Each row is a point on a landscape with many valleys, with its height.
From any point a ball rolls to the lowest of the 3 points nearest to it. It stops when none of these is lower. Distance is the straight distance between rows; heights are no part of it.
k7 h=21.6: [  0 -14   8   7  12 -13  -3  13 -11  14  -1 -12   5 -16   9  -5   3   6
  -2   4  -3  -9  -1]
k896 h=15.8: [  7  45  -2  -2   1  11  13 -19  14 -29  12  10   0  12 -34  17  -7   8
   6   6   7  19   3]
k873 h=12.6: [ 24  47 -13 -25 -30  12  14 -24   2 -11  -1   7  -2   7 -36   4  10 -14
  15 -14  25  39 -12]
k295 h=28.6: [-12 -43  11  13   0 -12 -19  21  -9  32 -12  -6  12 -33  34 -19   0   3
  -1   0 -13 -14 -10]
k635 h=29.5: [  4   1   3   6  -2 -13   2   0 -12  12  -5  -6   2 -14   4  -5  10  -1
   2  -4  -4   5  -8]
k669 h=20.4: [  5 -15  -1  14 -11 -10  -7   5 -13  26 -11  -7  11 -24  22 -15  16  -6
   2 -11  -6   4 -13]
k976 h=25.4: [ -3 -23  10   7  12 -13  -7  16 -12  17   0 -12   4 -17  16 -10  -3   8
  -3   3  -6 -13   0]
k467 h=52.7: [  2  13   1   4   7   6   6   2   5 -17  13  -5  -8   5 -11  15  -6  12
   1   4  -2   0   9]
k579 h=11.6: [-14 -40  12   0  22  -8 -10  23  -7   8   0  -7  -3   0  22  -7 -11   7
  -9   6 -10 -37  11]
k182 h=19.3: [ 12  39  -4 -13 -20   5  13 -21   0  -9  -2   7  -3   1 -31   7   8  -7
  11  -2   8  34  -8]
k917 h=23.8: [ -2  11 -19   1  35   9   2 -24  23 -31  19   6 -14  38 -15  21  -9  10
 -20  14   1   6  25]
k986 h=30.3: [  1  -6   8   6   9 -12   0   8  -9   9   2 -12  -2 -12   6  -1   1   6
  -3   2  -5  -6  -1]
k581 h=26.6: [ 13  23  -1  -6 -13  -5   7 -13 -10   5  -6   3  -1  -5 -10  -2  14 -11
   7 -10   3  20 -12]
k135 h=48.1: [ 31  57   5 -20 -49  17   8 -12  -5   9   8  -6  28 -16 -23 -14  26 -19
  30 -37  48  34 -31]
k98 h=16.6: [ 21  17  -6   2 -36   8  -1   8  -9  17  -5   4  13 -11   8 -22  26 -18
  14 -27  14  13 -27]
k383 h=21.9: [  4  32 -10   4  16  16  11 -18  24 -36  22   6  -6  24 -28  17 -10  11
  -9   7   5  10  10]
k362 h=8.9: [ -5 -10  -7   1  17   5  -1   5  14 -19  11  -7 -12  19  -5  17  -8  10
 -11   9  -5 -11  20]
k734 h=17.0: [  6  39  -5   4   4  12  12 -18  20 -33  14   5  -3  14 -30  17  -9  10
   0   6   4  17   7]
k641 h=23.1: [  6  29   3  -2  -4  -2  10  -8  -1  -8   2  -1  -8  -4 -18  11   1   6
   6   2  -1  14  -1]
k337 h=10.7: [ 13  62  -7 -12  -8  14  19 -35  17 -34   7  15   4  11 -43  14  -2   6
  10   9  22  38   0]
k975 h=24.2: [  7  41  -9   2  14  14  17 -26  26 -41  21   9  -5  30 -33  18 -11   9
  -7   8  10  16  10]
k660 h=27.9: [ -4 -32   6  14  -4 -11 -13  13 -13  32 -12  -8  11 -31  31 -17   6  -2
   1  -3 -10  -7 -12]
k788 h=14.1: [  9  52  -5  -5  -4  12  15 -27  13 -31   8  12   1  11 -40  16  -6   6
   8   8  13  30  -1]
k85 h=15.3: [-50 -58   6   3  41  -9  -9  13  -3   4  -9   6 -18  17  30  12 -25   2
 -24  29 -36 -43  30]
k28 h=30.1: [ 22  27  -5  -9 -21   0   6 -13  -9  10  -9   6   0  -1 -14  -7  14 -15
  12 -15  10  25 -17]
k178 h=30.2: [ 32  45  -2 -23 -40  12  11 -12  -2   0   1   1   9   2 -25 -11  20 -23
  20 -27  35  28 -24]
k465 h=33.4: [ 13  58  -9  -7  18  13  28 -40  27 -50  22  11  -6  47 -50  22 -22   7
 -10  10  23  26  11]
k870 h=27.6: [ 26  34  -5 -10 -38  10   4  -3  -4   9  -3   4  14  -5 -11 -20  24 -22
  20 -32  27  20 -26]
k57 h=23.0: [  0 -41  -2  12 -40  -8 -13  25 -15  35 -21  -9  10 -38  42 -23  15  -7
   8 -18  -9 -11 -21]
k429 h=11.8: [ 14   5 -10   7 -27  -1  -2   3 -13  18 -10   4  10 -13  16 -21  22 -14
   8 -22   3   9 -17]
k911 h=22.2: [  8  52  -7   1  10  16  18 -27  21 -41  19  11  -1  25 -39  16  -8  10
   0   8  17  21   5]
k789 h=18.2: [-18 -48  14   3  24  -9 -14  26  -6  13  -3  -6  -2   2  27 -13 -15   6
 -11   5 -13 -42  10]
k144 h=13.1: [-18 -59  14  12 -15 -15 -22  30 -11  41 -22 -10   9 -44  46 -23   1  -3
  -1  -4 -21 -19 -15]
k930 h=10.6: [-35 -35  -7  -1  42  -1  -9  -3   9 -11   4  10 -12  22   9  24 -17   5
 -20  34 -18 -23  34]
k131 h=12.2: [-44 -53   3   1  39 -10  -8   9   1   1  -8   7 -16  19  28  15 -22   1
 -21  30 -33 -39  33]
k373 h=26.2: [-26 -57  13   7  28  -9 -13  26  -9  14 -11   2  -6  10  39 -11 -16   3
 -14   8 -20 -48  12]
k489 h=31.0: [-20 -50  16  12  11 -13 -21  29  -8  31 -10  -8  13 -27  37 -22  -7   6
  -3   2 -14 -24  -7]
k34 h=16.4: [-33 -48   0   0  31  -8 -10  12   4   1  -6   6 -14  17  19  14 -18   1
 -18  23 -26 -34  30]
k795 h=26.9: [ 11  51  -9   0  16  16  22 -35  27 -45  20  12  -3  37 -41  16 -16   8
  -6  10  19  23   9]
k992 h=29.8: [ 11  17   3   1  -7  -9   6  -6 -13  10  -2  -2  -3  -7  -6  -1  11  -6
   7  -6  -1  14  -7]
k764 h=25.8: [  1  10 -10   3  16  12   4  -9  20 -27  17   0  -8  20 -15  19  -6  10
 -12   8  -2  -3  16]
k180 h=16.3: [ 11  48  -9 -14 -13  11  12 -24   7 -22   1  12  -3   4 -36  13   2   1
  13   5  14  34  -4]
k325 h=29.0: [  8  42 -13   0  27  11  18 -32  24 -44  22   8 -11  45 -36  20 -14   8
 -16  11  12  16  15]
k148 h=48.8: [  5   6   8   5   4 -10   3   3 -10   6   2 -12  -5  -9  -1   4   3   6
   2   1  -5   1   1]
k428 h=20.9: [-13 -17 -16  -1  29   6  -4  -5  17 -20  11   2  -9  26  -4  22  -9  10
 -16  16  -7 -10  29]
k113 h=28.1: [ -8 -46   6  14 -13 -11 -15  20 -10  34 -15  -9  15 -36  37 -19   4  -2
   0  -3 -12  -9 -14]
k548 h=19.0: [  8 -19  -7  11 -36  -3 -10  17 -16  30 -15  -5  10 -29  31 -21  23 -10
   6 -20  -7  -1 -21]
k313 h=25.0: [ -4 -50   7  13 -28 -10 -18  25 -15  41 -22 -10   9 -40  45 -23   9  -2
   3 -10 -16 -14 -19]
k926 h=7.8: [-16 -43   1  -2  24  -3  -7  16   2  -3   0  -3 -11  16  12   8 -14   3
 -12  11 -15 -33  21]
k841 h=36.5: [ -2  -7   9   4  11  -9   0  12  -6   2   6 -11  -3  -5   3   3  -2   8
  -3   3  -4 -14   8]
k693 h=15.9: [-42 -60   5   1  36 -10  -8  13  -3   6 -11   5 -16  20  29  10 -22  -1
 -20  23 -32 -41  27]
k143 h=13.0: [-48 -41  -2   4  44  -5 -11   3   6 -10  -2  10 -14  21  16  22 -20   5
 -21  38 -27 -31  37]
k807 h=20.3: [-13 -41  17   7  21 -12 -14  26  -9  18  -3  -8   6 -14  25 -15  -8   8
  -6   4  -6 -29   4]
k94 h=36.6: [ 28  38  -8 -21 -31  10  11 -14  -3   1  -4   5   3   2 -23  -7  19 -20
  15 -21  24  26 -18]
k165 h=24.9: [ -7 -30  11   0  19  -7  -8  19  -2   2   2  -9  -3   2  12  -1 -10   7
  -8   3  -7 -30  13]
k54 h=33.8: [ 35  53  -2 -25 -46  16  12 -18   1  -4   5  -5  14  -2 -29  -9  23 -19
  24 -31  47  32 -25]
k308 h=20.8: [-11 -57  10  12 -25 -12 -18  28 -12  43 -24 -11  11 -44  47 -23   5  -6
   1  -8 -17 -16 -16]
k154 h=16.1: [ 15  55 -12 -23 -20  13  14 -34  11 -24   1  13   2  10 -43  16   1  -3
  15   1  21  47  -6]
k977 h=21.5: [ 21  28  -5  -3 -41  10  -1   5  -7  17  -3   5  18  -8  -1 -23  25 -18
  19 -32  23  16 -28]
k232 h=27.1: [ -6 -27  10  12   9 -16 -13  15 -12  23  -4 -10  10 -24  23 -13   0   3
  -6   2  -5 -11  -6]
k453 h=33.3: [ 24  34  -5 -11 -32   6   8 -10  -9   7  -4   4   7   2 -15 -12  20 -21
  15 -25  21  21 -24]
k642 h=17.9: [ 10  43  -3  -8 -13   4  10 -20   5 -13   2   7  -4   2 -29  12   4  -3
  13   1   6  28  -2]
k100 h=21.8: [-31 -55   6  -1  30  -7  -8  17  -2   5  -9   2 -15  19  29   3 -17  -1
 -14  14 -26 -44  22]
k556 h=27.0: [-25 -54  18   6  22 -11 -19  29  -7  20  -6  -1   4  -9  40 -23 -16   9
  -7   3 -17 -41   1]
k309 h=24.1: [ 20  19  -6  -2 -22   4   3  -6 -12  13  -9   2   4  -1  -3 -14  19 -18
   9 -18   8  17 -21]
k488 h=19.4: [ 32  48 -11 -30 -42  15  14 -22   1 -10   1   1   3   6 -34  -1  14 -18
  19 -21  36  39 -17]
k10 h=36.7: [  7  17   4   2   3  -5   5  -1  -4  -4   7  -6  -6  -3 -10   8   3   7
   3   1  -2   7   2]
k748 h=18.1: [ 17  12  -7   3 -16  -4   4  -6 -12  15  -9   0   3  -9   3 -11  17 -11
   6 -13   2  14 -15]
k811 h=18.3: [ 10  59  -5  -3   8  16  21 -35  22 -41  14  16   2  26 -46  14 -11   9
   4  10  22  29   4]
k48 h=35.2: [-25 -56  17  13   6 -13 -25  33  -9  35 -13  -6  10 -35  41 -25  -9   4
  -1   2 -18 -25 -13]
k938 h=7.6: [-27 -35  -6  -2  32   1  -7   4  11  -8   4   5 -13  24  10  20 -13   5
 -17  24 -17 -23  32]
k248 h=7.7: [-10 -10 -16  -2  32   8  -1 -16  18 -25  14   3 -14  34  -8  24  -8   9
 -19  18  -5  -3  28]
k195 h=18.0: [ 11  -9  -7   7 -38  -1  -8  17 -17  27 -12  -2  12 -26  24 -22  26 -10
  10 -26  -1   3 -22]
k227 h=16.8: [  5  40  -2  -1   1   8  10 -13  11 -27  11   9  -3   6 -26  19  -4   8
   6   6   2  18   3]
k341 h=15.7: [ 13   5  -6   7 -44   4  -5  16 -13  24  -7   1  15 -24  19 -26  24 -12
  17 -32   6   5 -27]
k97 h=68.0: [  2   1   6   2  11  -2   3   8   0 -12  12  -7  -8   0  -7  10  -7  11
  -2   3  -3  -7  10]
k754 h=51.1: [ -3 -20   2  -2  15  -3  -4  16   3  -5   7 -11  -8   8   3  11  -8   9
  -7   7  -6 -23  15]
k837 h=13.8: [ 11  55  -6  -6  -3  15  18 -33  18 -35  11  15   4  17 -44  14  -6   7
   8  10  20  31   0]
k918 h=12.4: [-15 -35  -6  -3  23   3  -6   7   9  -8   3  -1 -13  24   7  14 -14   5
 -13  15 -11 -24  26]
k915 h=23.6: [  5  -8   5   9   1 -12  -4   4 -15  18  -5  -8   3 -18  11  -8   8   4
  -1  -2  -6   1  -6]
k219 h=19.5: [  9  36  -2  -8  -9   2  11 -15  -2  -8   0   4  -5  -1 -23  11   5   1
   9   2   3  22  -2]
k640 h=24.5: [-12 -68  18  11 -27 -15 -22  34 -14  47 -27 -12   5 -46  52 -29   0  -7
   3  -7 -20 -24 -20]
k792 h=18.8: [  4  28  -5   4   6   9   9 -11  13 -27  15   1  -7  12 -23  16  -6  10
   0   5   0   6   8]
k223 h=17.3: [-11 -37  15   4  20  -9 -13  24  -9  12  -3  -8   4  -4  21 -10  -9   7
  -7   6  -6 -30   6]
k413 h=8.5: [ -2 -15   9   5  13 -11  -5  14  -8   6   3 -11   0  -8  11  -2  -3   7
  -5   2  -2 -16   5]

Where does a ball stop that starts at each point below?
k148 | k413
k975 | k337
k453 | k429
k135 | k429
k795 | k337
k295 | k413

Call two points neighbours if one is among the 3 nearest of the other. Go from one point of each pair to the other, from neighbour to neighbour, staying as low as possible. Name the highest point that can't be avoided.
k413 / k131 | k178
k413 / k144 | k915
k248 / k131 | k428
k144 / k429 | k57
k131 / k579 | k165
k938 / k131 | k143
k938 / k873 | k917
k938 / k926 | k918
